Points, in no order, along strands that fork and pass close to each other.
(in the rows, 128 means zero)
Two points are linked if the straight distance between their rows is under 135. Some points are linked to none.
dubob: [117 161 132 131 140 113 102 132 114  99 133 129 117 131 151 110 145 122
  87 110 131 101 147 127 133 137 118 149 131 137 125  96 113 129 142 128
 123 108 158 127 171 161 125 123 129 144 156 108 114 150  83 124 103 161
 132 120 140 131 154 136 147 153 125  88 116  93 125 110  90]
Mano: [129 142 105 141 128 131 113 149 137 150 136  89 128 129 105 136 143 107
 147 145 121 106 138 116 143 138 175 173 138 117 120 112 132 148 154 156
 100 124 134 107 134 152 148 144 125 130 135 138 139 134 105 143 105 120
 130 129 118 117 110 130 125 127 165 111 115 125 109 143 157]
tiv: [138 138 120 121 103 160 120 161 149 164  88 101 142 120 106 147 150 105
 166 160 127 147 151 148 158 158 189 132 139 117 123  96 116 147 159 156
  74 132 146 131  72 161 153 126 109 136  94  89 171 148 137 185 154 117
  88  94  52  84  82 100 113 141 169 116 126 151 111 138 194]
ler: [147 109 124 101 138 195 133 159 129  82 120 126 157 104 135  97 144 204
 108 102 109 114 136 117  78 121  74 108 137 137 138 121 147 126  81 124
 124 138 168 161 142  83  99  98 124  97 122 144 146  81 180 176  98  86
 159 171 103 118 136 158 135 115 109 170 191 146 130 163 175]
zet: [138 163 151 165 106 144 126 137 111 161  68 137 122 128  89 122 110  73
 152 133 136 175 147 133 160 155 193 168 144 129 120  78  93 160 202 168
  95 118 115  95 100 169 165 123  84 161 130  47 139 167 108 140 159 167
 111  92 118 134  68 123 103 155 158  71  81 147 115  92 118]
Vazu: [100 111  92 119 126  58 139  91 150 166 206  95 119 148 144 165 123  96
 142 172 149 108 104 133 143 108 129 124 113 115 142 189 166  95 103 107
 163 138  89 111 134 111 128 188 187 126 105 209 104 123 117  90 121 104
 113 136 158 120 149 116 132  93 122 163 121  89 127 144 114]
zovor: [135 151 135 146 128 206 156 173  84 132  46 167 139 104  78 107 113 145
 132 101 125 177 151 134 111 143 151 133 134 130 117  95  85 145 168 143
 113 119 139 131  88 117 118  74  52 129 120  58 142 135 159 156 128 146
 149 110 106 139  55 155  99 144 146 104 112 184 115 122 139]
Zigam: [139 128 113 132 112 185 177 157 129 169  92 135 146 124  60 151 109 142
 161 144 131 196 123 146 127 136 186 121 134 124 122 139 123 121 156 133
 109 121 108 119  50 105 134 109  86 106  95 114 146 136 183 151 162 112
 127 122  85 127  70 125 100 106 160 125 126 168 115 130 185]
fifi: [146 129 123 160 128 141 174 122 125 155 125 143 121 127  51 143  73 116
 166 130 130 192  99 115 119 112 169 133 117 126 114 160 128 120 161 138
 141 127  56 110  95  91 130 117  99 122 119 135 114 123 159 109 149 128
 150 145 137 155  61 138  99  95 133 114 107 142 121 118 139]
Rap: [103 145 124 117  86 111 143 111 136 156 112 153 129 158 148 161 136 116
 107 141 148 172 135 183 160 147 151  94 137 142 133 150 122  88 117  77
 131 112 115 131  67 163 135 150 158 126  83 101 114 168 129 109 197 153
  77  74 107 106 165 102 124 133 134 110 103 116 130  97 103]
Pif: [ 94 133  91 102 102  93 108 134 167 187 150  74 123 145 150 175 159  76
 151 193 143  96 136 159 176 140 171 152 132 104 141 144 150 131 140 127
  93 133 136 106 108 170 167 181 165 135  96 158 145 149 103 128 144  99
  78  93 106  84 145  84 124 115 173 140 117 112 119 137 168]
kazu: [131 112 109 102 104 180 166 148 140 152 111 127 157 125 105 153 121 169
 138 146 134 169 117 151 108 124 144  94 136 131 130 162 151 102 103 104
 125 129 131 142  68 100 121 117 117  94  87 146 150 120 190 153 167  94
 127 133  84 109 127 131 118  89 141 155 152 151 113 151 196]
boso: [136 141 128 135 141 139 138 131 113  91 129 147 136 116 119 116 111 148
 115 111 128 138 121 117 105 124 124 127 129 136 122 126 125 108 125 122
 144 114 123 131 132 125 118 107 113 128 136 123 115 128 131 125 118 136
 151 135 128 140 125 150 135 127 113 112 131 132 129 126 121]
Leg: [129 153 124 106 114 173  98 163 114 112  88 122 126 130 139 110 177 165
  81 106 117 104 173 153 134 153  98 101 132 134 130  80  97 155 122 118
  88 131 198 168 132 156 111  87 115 117 117  89 157 135 130 184 127 159
 120 107  73  98 135 126 135 161 140 115 163 122 120 142 142]
nom: [144 114 109 144 134 177 140 165 136 161 114  94 143 118  60 126 123 125
 177 142 106 143 128  99 111 126 176 161 135 118 110 125 142 154 148 171
 102 140 112 121 115  98 131 124 101 107 128 148 145 118 149 154  98  97
 155 167 123 140  64 146 105 108 168 128 121 156 112 161 188]
buze: [115 160 187 158 137 115 160 101  81 116  64 197 127 123 132 112  76 106
 105 100 135 191 128 142 140 144 122 120 134 146 114 102  87 128 172 122
 168 125 119 113 124 152 120 113  98 163 148  46 103 194 100  93 155 194
 127  82 183 183 124 136 112 150 107  64  53 119 128  41  37]
Lov: [115 149 135 130  99 129 156 119 118 141 101 169 135 150 128 154 118 130
 103 124 145 184 127 170 150 143 151  97 137 142 135 137 109  94 130  88
 135 110 117 128  60 152 131 131 129 126  95  92 117 165 139 116 189 156
  94  82 111 120 142 116 122 138 132 101 102 127 128  91 104]
Duda: [139 126 128 116 169 160 101 152 133  72 161 108 135 105 134  91 154 174
 106  99 106  77 136  92  92 120  71 149 135 133 127  98 140 150 101 144
 127 130 164 151 187 100  99 108 129 119 160 160 133  86 131 161  60 101
 170 174 131 128 138 160 143 120 117 157 173 120 134 166 141]
goga: [102 154 111 132  98  75 104 117 157 184 137  90 112 158 142 162 145  52
 149 171 147 112 140 154 197 142 199 172 132 109 134 122 132 127 174 146
  92 123 121  85 123 179 181 185 164 159 112 123 133 158  78 120 140 120
  71  86 123  91 131  85 117 145 158  99  93  98 122 100 126]
zif: [143 143 122 139 113 195 158 166 113 159  70 141 146 118  71 132 123 135
 156 131 127 181 141 140 130 150 182 133 139 122 119 105 105 138 168 147
  98 120 125 121  67 125 133 101  73 120 104  82 152 138 165 163 146 129
 129 113  82 126  60 135 100 132 161 112 118 179 112 129 171]
por: [149 111 130 165 131  49 161  54 144 174 190 124 101 141  80 164  73  86
 163 138 144 160  85 103 150 102 152 125  93 123 117 198 147 110 140 116
 167 155  31 113 138  84 122 159 162 132 123 186  86 112 130  80 128 127
 131 156 181 150  88  96 101  92  99 136 102 100 127 125 102]
vaku: [141 154 134 159 111 149 116 147 122 160  84 114 124 123  84 119 126  85
 165 139 126 152 148 120 151 149 196 178 140 120 118  84 104 163 198 175
  83 122 122  99 115 163 164 127  92 154 131  72 140 152 110 151 135 146
 118 109 106 124  69 127 108 146 166  85  97 149 110 121 145]
Futu: [105 142 116  83 127 122  92 139 132 101 141 125 122 144 199 102 177 170
  55 111 124  79 149 146 121 130  65  93 129 138 151 116 132 114  87  90
 121 124 189 158 166 162 109 124 168 120 127 120 122 130 118 133 148 152
 111 115  97 102 197 123 166 144 121 146 167  98 145 149 110]
moku: [165  67 141 125 133 144 136 105 133  86 169 122 143 113 134 121 109 166
 165 120 131 112  97  94  76 101  89 104 136 137 132 160 180 112  58 123
 150 146 119 142 124  53 119 120 122  97 138 193 139  59 179 132 101  74
 172 203 136 153 132 145 127  93  72 193 192 157 138 153 158]
Riba: [137 133 118 132 109 145 113 158 157 171 105  81 138 122  99 141 146  91
 183 169 126 137 143 133 163 152 203 158 137 109 125  97 122 157 177 176
  67 137 142 113  88 161 167 146 113 146 106 106 167 147 124 181 141 105
  86 104  69  89  74  96 111 134 176 113 121 145 114 142 194]
pide: [ 93 155 138  97 110 108  81 128 116 105 110 139 106 157 197 108 188 143
  43 102 127  93 164 166 150 143  78  89 128 137 141  88 101 127 103  95
 106 125 201 161 157 179 119 117 152 129 137  86 132 164  84 128 160 183
  94  98 108 115 188 106 156 176 122 101 138  71 144 112  67]
luta: [119 165 171 152 117 136 144 125  82 124  60 180 128 129 125 123 103 111
 100 103 139 184 145 150 147 153 140 121 142 142 124  86  84 135 164 122
 138 119 140 119  95 160 130 106  86 150 138  43 123 188 107 117 165 189
 122  80 146 161 109 131 111 157 131  65  74 127 120  58  64]
Kuv: [125 128  94 126 117 124 133 143 149 163 148  89 132 136 101 155 135 107
 153 164 132 122 125 129 143 132 175 151 134 115 125 138 148 129 140 139
 110 132 124 110 108 140 147 153 136 118 117 161 137 138 124 134 126 108
 118 129 114 115 118 117 120 108 169 129 121 123 112 144 168]
baki: [102  97  92 103 131  79 126 108 152 141 205  94 129 137 172 150 137 118
 133 169 143  88 109 126 123 104 101 117 122 120 151 181 178  98  79 105
 160 135 114 122 136 109 126 182 181 119 110 214 121 108 125  99 122  95
 125 145 146 119 170 128 148  90 119 184 145 100 125 158 130]
Selel: [150 117 120 171 133 153 132 158 137 188 105  84 127 128  42 124 112  97
 199 145  97 150 130  79 123 122 191 187 130 108 103 126 127 174 186 194
  91 144  85 106 129 105 148 135  98 126 133 137 136 126 130 136 112 111
 142 169 138 152  49 136  98 110 188 118 100 154 116 159 179]
Dasu: [112 137 126  93 114 132 115 134 122 102 121 141 132 142 182 110 156 174
  65 110 128 115 139 151 118 128  83  78 131 141 148 129 128 101  86  81
 130 122 170 162 129 153 111 117 154 113 112 109 120 136 135 128 171 149
 110 108  92 104 188 125 154 139 119 138 159 118 139 139 116]
Refe: [176 101 192 166 182 112 160  63  98  74  78 218  92  81 106  94  62  89
 168  88 129 167  98  96  86 110  81 119  98 144  80 164  89 150 157 133
 186 141  59 118 170 103 112  64  65 167 176  88 101  93 136  64 118 169
 173 125 216 214 127 135 128 131  59 121 107 192 144  72  60]
viga: [132 115 183 126 128 123 169 111  76  60  84 225 140 113 148 111  78 195
 106  77 137 185 101 142  94 118  78  70 122 134 145 137  91  99 111  93
 184 112 136 145  95 111 111  88  95 125 150  69 106 141 160 105 171 155
 131 104 132 161 147 140 135 160  73 128 139 167 161  78  72]
Golut: [150 120 137 172 129  57 173  55 137 168 168 150  98 138  72 157  64  82
 162 132 141 183  85 112 155 112 154 131  97 131 113 189 129 111 161 118
 170 146  21 109 138  99 125 147 157 147 119 154  83 122 129  74 139 143
 126 144 190 158  83 104 104 105  93 111  84 100 127 108  92]
movov: [198  92 183 165 170 100 146  46 106  76 116 196  89 100 106 107  78 104
 178  93 127 147  88  93  83 103  93 118 102 136  90 172 112 140 130 122
 173 140  45 120 160  83 119  79  87 149 170 124  97  70 145  68 101 153
 187 154 210 212 126 122 131 121  52 137 133 188 143 100  81]
fudep: [118 109  97  93 106 152 148 141 152 154 135 108 147 131 129 156 137 150
 133 162 138 143 120 151 113 123 130 102 137 128 138 168 163 105  94  95
 126 132 131 141  89 119 127 140 141  99  88 164 146 127 165 138 163  99
 121 126  92 102 155 123 128  84 148 163 152 132 116 159 189]
Ripag: [115 110  90 113 120 129 117 156 162 175 152  61 141 134 115 161 152 104
 164 182 126  97 130 127 149 133 168 157 136 103 129 133 155 153 131 153
  97 143 145 112 109 144 150 169 137 110 116 179 160 133 123 150 113  85
 111 136 113 100 120 109 120 104 184 148 129 122 110 164 200]
binik: [108 134  90 121 109  93 133 127 154 181 157  87 120 149 115 169 136  87
 152 177 142 122 124 144 163 133 178 151 130 110 132 153 150 120 145 128
 111 130 113  99 107 151 156 176 156 127 106 162 129 148 114 117 137 108
  96 112 121 105 132 102 118 111 168 130 112 109 118 129 152]
tuko: [155  88 139 151 162 194 116 166 138 129 125  94 142 101  75 107 124 135
 172 110  84 111 133  61  74 112 124 164 131 135 104 119 159 172 114 178
 115 158 105 151 156  47 102 108  95 107 152 174 144  75 156 154  52  77
 190 198 158 153  63 170 104 108 139 151 128 156 121 179 178]
vogu: [127 152 153 146 125 189 160 165  71 115  43 186 142 107  95 108 100 152
 112  91 136 182 145 140 117 142 134 114 133 135 123  97  78 137 160 124
 133 111 145 138  84 124 111  69  52 131 125  48 136 148 152 143 149 162
 150  95 118 147  73 152 100 147 135  99 112 176 124 104 109]
Zal: [101  88  90 105 145  94 103 132 159 146 216  68 134 134 179 155 151 115
 129 173 130  47 117 107 133 103  89 137 121 113 151 155 183 129  72 132
 151 134 135 123 152 109 125 186 170 112 131 239 141  97 116 109  98  80
 139 168 162 110 164 135 149  87 137 196 146  96 119 177 150]
lofa: [124 137 158 117 136 157 131 146  84  62  80 182 133 116 139  93 124 197
  71  78 128 143 142 137  99 127  68  82 121 135 140  94  93 125 123 108
 136 117 181 164 130 124 105  69  93 115 143  70 121 143 144 142 144 156
 139 111 115 143 138 141 138 159 108 115 156 141 147 117  90]
vomi: [ 89 153 134 108  90  94 109 108 127 146 105 148 123 166 197 141 169 103
  78 131 139 141 154 186 170 154 133  99 140 138 134 121 111  99 108  85
 123 113 152 135 106 186 135 153 176 136 103  85 121 173  85 105 176 172
  66  77 120 105 182  96 134 163 125  94  99  90 133  85  70]
kebi: [147  97 122 154 141  70 139  79 141 148 198 102 114 137 105 155  90  99
 164 139 135 120  88  94 128  97 140 128 102 118 120 179 163 114 114 128
 160 148  57 118 139  84 121 156 151 120 132 207 108 100 127  91 110 110
 149 166 166 149 108 117 115  89 107 151 120 104 126 143 121]
pifa: [152  90 123 156 150 190 131 168 139 157 113  92 143 112  55 117 115 125
 183 124  89 133 129  68  86 113 152 165 130 125 104 127 154 168 134 182
 109 152  95 136 135  58 114 115  91 105 140 167 143  95 156 149  75  85
 176 193 149 154  49 159  98 104 157 141 118 159 117 174 187]
dud: [107 120  91 119 126 116  87 160 164 173 164  49 132 135 141 157 167  95
 155 179 119  55 141 119 167 133 161 178 132  97 135 112 146 167 139 168
  89 139 164 102 138 157 160 178 150 128 135 180 160 126  95 151  96  85
 113 131 128  85 133 110 132 120 180 149 124 116 110 166 186]
Fer: [154 101 183 134 158 137 155  99  80  38  96 218 117  87 128  84  82 175
 136  80 129 156 103 119  66 113  63 101 116 135 120 129  95 128 118 123
 176 116 122 143 152  89 105  58  64 129 175  78 107 102 160 104 116 140
 179 142 155 178 132 150 130 153  59 148 166 200 162  86  81]
mudim: [133 127 124  91 115 182 125 157 120 109  93 135 146 128 155 105 154 207
  77 104 113 118 145 146 103 128  82  73 131 138 142 118 124 121  85  95
 115 132 183 173 120 127  99  89 132  96 100 107 146 114 174 170 156 126
 131 125  70  93 164 136 138 127 129 153 179 146 129 161 164]
vol: [ 94 146 123  93 154  91  80 124 131  80 172 130 110 140 208  93 179 153
  48 104 132  60 143 134 130 123  46 121 120 132 153  98 130 117 105 107
 128 114 189 143 209 158 113 136 175 139 169 128 108 127  84 116 110 156
 114 128 130 124 207 124 180 164 104 135 158  65 161 132  64]
Bato: [120 121  99  86 105 155 127 149 151 152 125 103 144 131 154 147 158 147
 116 158 129 116 133 157 124 134 126 102 138 132 138 148 153 118  93  95
 114 132 154 148 105 147 123 136 149 104  89 147 149 128 149 148 158 112
 118 116  82  90 166 121 135 100 152 157 152 135 115 165 186]
nuko: [144 111 174 124 144 131 151 107  84  40 105 211 130 103 141  95  90 190
 114  80 133 157 107 129  77 115  64  88 119 134 134 124 101 110 109 111
 173 114 137 147 134 102 110  77  88 125 161  81 107 118 156 113 136 145
 153 132 134 162 146 146 143 157  69 139 164 174 161  92  82]
viter: [149 134 122 164 117 148 127 153 140 184  95  87 128 129  58 122 119  86
 198 157 116 159 133 104 150 136 215 184 134 107 117 108 116 170 205 195
  75 133 103  94 106 139 164 141  97 144 122 104 144 144 126 154 135 117
 115 133 107 128  53 118  97 123 186 103 102 159 119 143 178]
veb: [122 109 105  98 146 118 110 138 149 100 190  97 139 123 178 120 152 152
 106 136 127  69 120 111 108 112  76 122 134 130 147 144 167 117  69 115
 147 129 153 137 159 119 115 153 164 117 133 192 133  95 126 126 106  95
 142 160 127 117 177 145 161 105 114 182 170 108 132 168 143]
ril: [ 98 148 112 117  96  85  92 134 166 180 131  79 120 148 160 165 160  54
 150 178 145  99 147 158 194 147 190 159 134 106 139 115 136 132 162 146
  81 126 139 102 114 185 183 177 161 159 103 120 152 154  81 137 151 110
  62  77  96  72 130  76 120 143 161 113 106 105 123 115 150]
Gir: [112 138 144 141 139  48 132  61 122 120 158 166 119 146 176 117 111  91
 106 119 138 134 107 142 150 127 117 133 123 145 114 140 118  95 135 113
 180 111  98 108 179 148 125 153 184 167 142 118  81 159  78  73 100 162
 102 116 197 152 174 122 144 159  71  82  71  73 150  81  37]
Ruzup: [125 166 160 150  98 138 128 132 100 143  63 157 124 136 118 134 121  90
 119 119 139 175 156 153 164 165 170 134 149 135 124  75  86 145 173 139
 110 118 138 113  83 175 151 116  89 153 126  37 143 180 102 137 170 182
 105  77 117 134  92 117 107 167 144  65  81 129 114  71  91]
Nogo: [131 108 110 120 107 176 184 145 139 165 116 130 151 127  73 162  98 158
 158 151 140 195 107 145 113 116 162 102 133 124 127 173 148 100 123 116
 129 129 102 128  56  80 129 116 103  94  92 152 142 124 198 144 169  94
 130 142  94 124  91 127 102  80 142 149 145 151 117 138 191]
fosab: [132 147 120 164 119  85 152 100 135 175 138 127 108 146  76 147  90  76
 154 142 132 163 110 119 161 123 183 163 120 127 118 146 122 129 183 142
 132 124  59  92 134 140 147 151 141 146 125 126 100 150 108  92 135 146
 116 126 166 145 100 122 111 122 146  85  76 102 116 100 109]
bazi: [168 113 165 157 159 101 146  73 108  77 134 178 111 104 111 112  74 114
 157 103 129 153  90  99  93 102 106 124 108 139 106 157 114 122 132 127
 173 127  60 123 151 100 118  94 102 147 154 122  99 101 137  84 110 147
 172 143 179 185 118 139 131 122  69 117 120 157 143 103  86]
Buv: [110 144 105 140 143  91  81 144 145 153 181  66 115 143 147 145 154  94
 127 142 114  40 137 102 162 122 146 191 127 112 131 114 139 153 142 164
 116 119 141  98 183 150 146 166 160 143 162 181 131 120  66 120  73 112
 137 141 161 109 151 136 148 131 159 124 108  96 115 146 132]
befo: [ 87 159 136 105  97  92  85 117 123 132 106 137 111 164 209 130 186 103
  60 122 135 109 166 179 169 156 117 105 135 132 135 102 104 116 110  96
 111 119 179 142 138 191 134 144 169 138 123  84 134 171  66 116 162 179
  75  85 118 106 185  93 143 178 124  90 111  73 134  90  67]
nalut: [101 127 120  91 154  72  95 104 138  84 193 135 117 137 220  98 165 145
  71 115 137  69 122 132 122 118  54 115 123 135 154 132 144  97  83 100
 153 115 157 132 200 146 116 158 194 143 155 148 100 115  92  95 109 136
 110 130 141 126 211 131 188 156  88 156 154  83 163 131  69]
Meba: [141 119 121  93 127 197 131 162 126 100 101 128 156 114 145 102 153 211
  90 103 109 114 144 136  91 128  76  89 135 138 141 119 135 127  84 112
 112 139 183 170 135 107  96  93 125  94 107 125 149  96 181 181 123 104
 143 148  79 104 151 147 138 119 125 162 186 145 127 167 178]
Tozil: [114 154 114 149 101  81 150  97 141 179 137 130 112 158 103 157 110  71
 140 154 145 163 120 154 183 140 190 156 130 127 126 140 123 113 175 129
 122 119  81  88 113 159 157 169 158 144 110 114 102 167 105 100 148 142
  89 102 150 126 122 106 110 133 144  83  77  93 123  85 100]
nus: [112 122 123 100 142  71 116  92 133  83 188 146 123 137 204 105 143 143
  92 119 140  96 111 132 114 116  75 105 123 138 147 150 145  85  80  95
 164 120 133 131 170 137 119 159 186 140 140 146  96 118 108  91 116 136
 112 130 141 131 201 131 177 148  80 155 149 100 157 126  78]
Matu: [171  96 194 150 179 135 153  80  87  48  80 219  98  79 113  81  74 127
 159  78 129 158 100 103  67 114  70 115 103 140  92 147  91 147 137 137
 176 127  90 133 171  89 107  50  51 148 184  84 106  88 147  80 109 151
 190 138 189 202 133 144 124 140  58 143 142 213 156  78  71]
Lumav: [150 130 143 146 155 126 137 113 114  85 137 154 126 108 112 111  92 130
 137 108 124 140 106 101  97 112 118 135 117 136 113 137 125 121 128 131
 154 117  91 129 146 106 119 103 106 138 145 129 108 113 130 108 107 135
 168 145 151 158 114 155 133 120  99 114 125 141 132 120 109]
zomuf: [ 87 143 119  96  84 104 119 111 141 160 114 141 122 163 188 151 162 113
  93 146 139 141 147 190 159 146 133  87 137 141 140 151 127  88  97  67
 124 110 134 145  90 176 128 155 183 126  80 102 115 163 112 108 195 154
  72  71 102  91 186  97 133 137 136 121 113 111 130 110 101]
gosu: [121 133 138  96 105 156 126 142 109 109  86 158 139 138 162 115 144 196
  70  96 121 137 138 157 115 129  89  60 130 141 146 125 112 106  85  82
 130 123 174 173 102 141 105  93 133 105 103  89 131 136 161 145 189 147
 116 106  75 100 171 130 139 138 124 138 162 146 136 138 131]
mafu: [ 95 150 129  91 132 108  77 132 122  91 135 131 107 148 199  96 189 159
  39  98 128  71 157 150 137 131  54 102 123 136 147  87 113 127 105  99
 110 123 205 158 188 168 111 116 158 125 153 102 121 148  90 130 137 173
 107 110 112 117 198 115 168 170 117 118 157  65 152 131  68]
tupar: [126 119 105 106 152 142 103 158 148 102 175  87 142 117 154 115 163 157
 103 126 115  63 133 106 113 121  84 141 138 131 136 117 157 141  88 133
 129 131 170 139 168 121 111 141 150 113 142 184 143  95 124 149  83  94
 152 165 129 113 160 150 150 110 131 169 167 107 126 173 155]
manob: [110 134 105 138 132 104  71 157 158 170 168  44 124 141 142 150 163  87
 151 163 112  39 145 105 175 127 166 200 127 100 133 101 136 174 155 182
  90 133 160  92 165 160 166 176 153 143 155 175 154 125  72 144  82  94
 121 134 144  89 133 118 137 132 179 135 112 111 111 157 165]
lala: [104 156 115 141  90  75 134  99 148 184 129 120 114 165 131 162 132  59
 136 162 153 148 135 168 197 150 195 156 137 124 127 128 122 114 171 128
 111 116 100  86 110 175 170 178 168 151 105 106 117 170  90 107 152 141
  69  83 140 106 133  91 111 145 144  85  79  90 126  78  98]
pemud: [126 115 114 105 142 103 118 117 139  86 188 122 132 126 181 112 141 154
 105 126 135  89 113 116 102 113  78 112 131 134 145 149 156  99  74 106
 155 126 137 136 158 119 119 149 167 125 136 171 118 100 127 111 116 112
 134 151 127 124 181 142 165 118  97 170 166 111 143 150 119]
Sozo: [136 156 129 121 111 180  93 168 115 120  74 114 125 117 120 112 174 143
 114 116 119 108 185 146 140 164 129 125 133 127 124  62  87 171 147 145
  70 135 190 154 127 158 125  94  97 134 122  71 169 136 121 200 112 157
 115 101  68  97  96 126 124 173 148 103 147 132 110 135 150]
Mogip: [ 90  96  83 115 139  83 100 132 158 180 211  54 125 148 156 175 146  90
 143 186 126  43 123 108 156 107 123 157 114  96 144 150 172 140 106 150
 138 138 127 104 147 117 139 195 169 113 134 236 139 114  97 105  93  84
 129 158 173  98 150 121 138  95 167 177 118  95 114 168 155]
vodus: [119 135 174 123 131 137 145 132  78  67  71 201 136 120 145 104 106 186
  77  77 134 164 130 142 110 128  78  74 122 134 143 107  89 115 122  98
 157 117 168 156 109 130 109  81  94 125 148  60 115 160 136 123 166 166
 127  99 127 155 141 137 134 162 100 106 133 142 150  91  70]
lato: [140 124 113 145 120 147 113 160 150 179 112  66 140 123  84 133 144  96
 192 167 116 129 138 114 152 143 205 178 136 103 121 103 127 171 179 191
  70 141 137 103 105 145 163 152 112 136 119 125 158 138 122 173 117  96
 108 129  97 107  69 110 105 126 188 119 117 147 113 156 197]
vunid: [150 115 140 140 174 199 105 169 131 101 126 106 133  93  89  87 141 149
 148  95  85 100 144  69  74 120 100 172 133 137 109  97 139 174 122 172
 115 147 128 154 182  64  97  96  96 122 160 151 138  78 147 165  36  87
 192 187 155 144  84 176 115 115 132 145 139 154 123 171 160]
Daz: [157  82 134 113 140 168 132 132 134  80 155 120 152 105 139 109 125 181
 142 112 120 108 112  98  73 108  78 111 138 140 134 140 169 122  64 129
 143 142 141 151 137  63 110 111 125  97 136 179 146  66 179 152  94  71
 169 196 124 139 136 157 136 103  88 186 192 150 136 160 169]
nidi: [124 130 138 154 105 112 201  88 122 138 137 192 126 140  94 162  65 141
 137 128 157 223  91 163 141 120 147  89 121 144 133 183 111  77 139  89
 174 122  61 115  61 101 128 136 131 128  97 113  93 151 176  95 191 146
 110 100 140 140 115 122 111 113  91 119 101 125 141  82  90]
Buga: [123 140 104 102 112 149 118 151 140 134 124 111 138 132 150 139 160 142
 103 138 128 112 146 150 131 143 128 113 140 132 133 126 137 121 108 103
 110 126 161 144 114 158 124 129 143 114 105 131 146 132 129 150 145 129
 114 111  82  96 157 122 139 126 146 134 146 128 115 151 162]
bamur: [108 120  99 136 154  79  90 132 153 158 208  63 118 142 153 156 141  95
 131 152 114  35 121  92 154 110 128 171 117 107 134 135 156 142 113 157
 140 127 123 103 176 122 133 176 169 131 152 217 127 106  76 106  74  99
 144 160 175 111 154 138 149 111 152 153 114  91 117 159 129]
Fad: [143 147 125 123 108 181 109 169 129 144  76 110 141 114 110 129 163 125
 144 135 120 130 171 145 145 165 163 130 137 121 122  78 103 161 153 154
  72 135 167 145  95 158 138 110 100 133 108  76 172 135 130 199 128 136
 104 100  57  88  80 116 117 158 159 112 135 151 104 140 179]
Kon: [126 155 118 142 141 117 109 138 126 121 142 111 122 128 125 121 137 110
 117 122 123 101 136 113 134 131 145 169 132 129 121 110 125 136 148 139
 121 112 132 115 162 155 135 134 130 140 150 130 118 136  90 126  95 141
 141 130 140 130 134 143 139 136 141  96 110 106 116 125 119]
zime: [124 143 177 158 136 110 176  93  90 107  88 210 132 123 124 125  63 122
 118 103 139 203 107 145 135 131 120 108 126 149 121 129  94 112 159 110
 182 120  94 114 102 135 119 112 106 156 137  64  96 177 128  87 161 178
 129  89 177 178 122 137 113 143  90  80  66 130 142  52  47]
vig: [136 125 151 107 139 170 133 146  93  53  90 177 142 105 137  84 127 222
  82  73 119 132 140 129  81 120  54  85 121 134 142 101 105 123 107 112
 135 123 180 168 143  99 101  65  96 105 139  86 126 110 170 155 126 130
 149 136 103 132 140 148 140 150  99 142 184 155 152 133 118]
zugub: [162  76 135 133 144 105 124  86 137  97 199 110 128 123 142 127 110 140
 163 127 136  94  91  88  93 100  98 111 121 128 128 165 178 115  65 123
 156 146 100 133 138  70 119 143 139 109 145 209 129  69 149 108  97  90
 167 190 153 155 142 137 133  92  78 188 171 133 138 156 134]
ruli: [149 120 141 125 176 185 102 159 129  74 141 112 134  92 106  82 148 170
 127  92  94  90 141  80  77 119  79 158 133 137 119  93 137 164 108 159
 120 141 147 156 187  74  93  95 108 121 163 154 135  76 144 167  40  89
 188 183 145 141 105 170 126 119 117 153 163 140 134 165 148]
tila: [140 138 135 175 125  70 172  75 132 170 142 155 100 140  70 148  70  77
 153 134 135 188  96 118 162 117 165 148 109 137 114 166 117 122 182 131
 159 132  30  97 139 122 135 142 147 154 120 126  85 145 118  76 143 155
 120 130 189 160  90 119 108 116 114  86  69  98 123  92  90]
Zare: [143  92 118 140 146  80 126  89 143 124 205  97 124 130 134 146 105 113
 155 141 135  95  92  94 116  99 119 123 113 121 128 171 173 113  87 126
 160 144  84 124 141  83 120 158 151 117 135 216 118  90 129 100 101  98
 154 172 159 143 132 129 129  91 100 167 140 109 131 153 125]
vip: [133 140 114 123 126 155 139 146 125 116 121 132 143 124 114 129 128 150
 115 126 128 141 130 132 114 133 140 120 136 132 125 127 132 111 122 117
 127 118 138 133 105 129 122 114 117 116 116 130 133 130 142 144 135 126
 136 126 105 122 127 141 133 122 133 123 137 137 119 138 149]

A fork is a point with three links. Follow the links from the first point to the second and name the forks in between, in order.
Mogip / Pif: Kuv
befo / pemud: mafu
Selel / Leg: viter

A fork is a point with three links, a tip a point with one. Leave the first point through the second and follow the links. Name the first fork or tip that comes.
Fad / tiv: viter
Lov / Rap: mafu
befo / vomi: Lov
dud / manob: Vazu
Buv / manob: Kuv
Lumav / bazi: vig
vip / Buga: vogu

Follow the links from the first point to the second, and from the first to the third. Name the last point that the two ways share.
ruli / Riba / zime: viter
Meba / pemud / zomuf: mafu
buze / ruli / tiv: viter
dud / Pif / Kon: Kuv
Daz / nus / zomuf: mafu
manob / Tozil / dubob: Kuv
